Each row is a point on a landscape with many valleys, with its height.
A ball rolls from a point to whichever of its 5 nearest points has the largest drop for the distance, and stops where none of them is lower. Distance is the straight distance between rows; heights are no part of it.
J_166 (h 2.97): [ -6   4  -8  12  23  13 -15 -13  19]
J_407 (h 3.04): [-23   1   5 -16  -4 -12  -2   0  -5]
J_845 (h 3.79): [ 29  -5  -9  12 -15   5  10   5 -10]
J_636 (h 3.42): [  9   7  -9  18  16  17  -9 -10  17]
J_138 (h 4.17): [31 -6 -9 16 -6 10 10  1 -2]
J_269 (h 3.22): [-14  -4   1 -11   0  -8   4  -5  -3]
J_702 (h 3.67): [-24  -5   3 -17   4 -12  -1  -5  -3]
J_33 (h 4.18): [ 34  -7 -10  15 -12   7  11   5  -9]
J_204 (h 3.05): [  4   1  -5   8  18   9  -3 -12  15]
J_819 (h 4.25): [-5 -3  0 -6  0 -5  6 -6 -2]
J_171 (h 2.50): [-16  10  12 -13 -11 -12  -5  13  -9]
J_503 (h 2.66): [-27 -12   0 -18  16  -9  -3 -12   4]
J_187 (h 0.92): [  6   0  -1   0 -14  -2   9   5 -10]
J_703 (h 4.68): [23 -3 -7 13  1 10  9 -3  3]
J_950 (h 2.21): [-18  -7   0 -13  12  -8   0 -11   1]
J_54 (h 2.65): [ -5  -6  -2  -3  14   2   1 -11  10]
J_492 (h 1.76): [-15   9 -17  18  24  16 -22 -14  18]
J_811 (h 4.16): [25 -5 -7 12 -5  8 10 -2 -1]
J_846 (h 3.45): [-30  -5   3 -19   4 -14  -3  -4  -5]
J_39 (h 3.15): [ -8  13  18 -10 -16 -10  -6  22  -9]
J_181 (h 3.80): [24 -5 -8 11 -9  6 11  1 -6]
J_430 (h 4.89): [ -9   4   4  -7 -12  -8   3   5  -9]
J_121 (h 1.79): [ 10   2  -7  14  14  14  -3 -10  15]
J_266 (h 3.40): [ 21  -3  -6   8 -16   2  10   5 -11]
J_209 (h 4.13): [-14   1  -7   7  28  10 -16 -15  20]
J_458 (h 3.65): [ 20   2  -2   8 -23  -1   6  13 -16]
J_981 (h 1.60): [-19 -10   0 -10  22  -3  -6 -14  12]
J_530 (h 4.98): [18 -4 -5  9  2  8  8 -6  4]
J_263 (h 3.77): [-20  -9  -1  -7  28   0  -9 -13  15]
J_774 (h 3.29): [ 10  -1  -5   9  11   9   2 -10  11]
J_294 (h 3.23): [-12   3  -9  10  28  13 -18 -14  19]
J_521 (h 4.12): [ -2   4   4  -4 -15  -6   5   6 -10]
J_592 (h 3.98): [ 15   6   4   6 -25  -2   1  21 -16]
J_74 (h 3.93): [11 -5 -4  3 -5  4  9 -4 -1]
J_301 (h 3.34): [ -5  11  14  -6 -18  -7  -3  19 -12]
J_108 (h 3.12): [ 7 -2 -3  0 -9 -1  9 -1 -5]
J_973 (h 1.72): [-13  -7  -1 -10   9  -4   2 -11   6]
J_319 (h 2.26): [-13   2   4 -10  -8 -10   1   4  -8]
J_756 (h 4.11): [ 4 -4 -1 -1  1  0  7 -7  2]
J_474 (h 3.41): [-11  -6   0  -6  17   0  -2 -13  11]
J_89 (h 4.52): [  2  12  14  -4 -20  -7  -2  22 -14]
J_448 (h 4.62): [ 10  12  15   0 -23  -5  -3  30 -14]
J_4 (h 4.77): [ 10   5   4   1 -22  -3   2  16 -15]
J_830 (h 2.00): [-34 -13   2 -20  16 -13  -4  -9   1]
J_777 (h 6.33): [-12  -4  -3  -1  25   5  -9 -13  17]
J_900 (h 4.14): [  6  14  24  -7 -18  -9  -5  32  -9]
J_870 (h 0.72): [-22   5  10 -15  -9 -13  -5   8  -7]
J_106 (h 2.77): [-16   6   8 -12 -10 -11  -1   8  -9]
J_114 (h 2.10): [-11   9  12 -10 -16 -10  -4  14 -10]
J_444 (h 3.10): [ 15  -3  -4   5 -15   1  10   4 -10]
J_59 (h 4.47): [ 12  13  21  -3 -21  -6  -6  33 -12]
J_700 (h 2.81): [  5   4  -7  13  17  14  -6 -11  16]
J_360 (h 4.23): [20 -1 -6 14  7 13  4 -6 10]
J_644 (h 4.85): [  3   6   4  -1 -18  -5   4  11 -14]
J_812 (h 4.26): [11 -4 -5  5  5  5  6 -8  5]
J_325 (h 4.61): [28 -3 -8 18  1 14  7 -3  5]
J_31 (h 3.51): [ -3   0  -5   7  20  11  -8 -12  18]
J_714 (h 4.55): [ 39  -6 -10  19 -10  10  10   4  -5]
J_855 (h 2.20): [-30   0   7 -19  -2 -15  -5   1  -7]
J_885 (h 2.79): [-19  -6   1 -13   5  -9   0  -6  -1]
J_871 (h 3.92): [ -6  -3  -3   2  20   6  -4 -13  14]

For each start below, name the point where the ball stops.
J_209 | J_492
J_846 | J_870
J_430 | J_870
J_703 | J_187
J_325 | J_187
J_812 | J_121
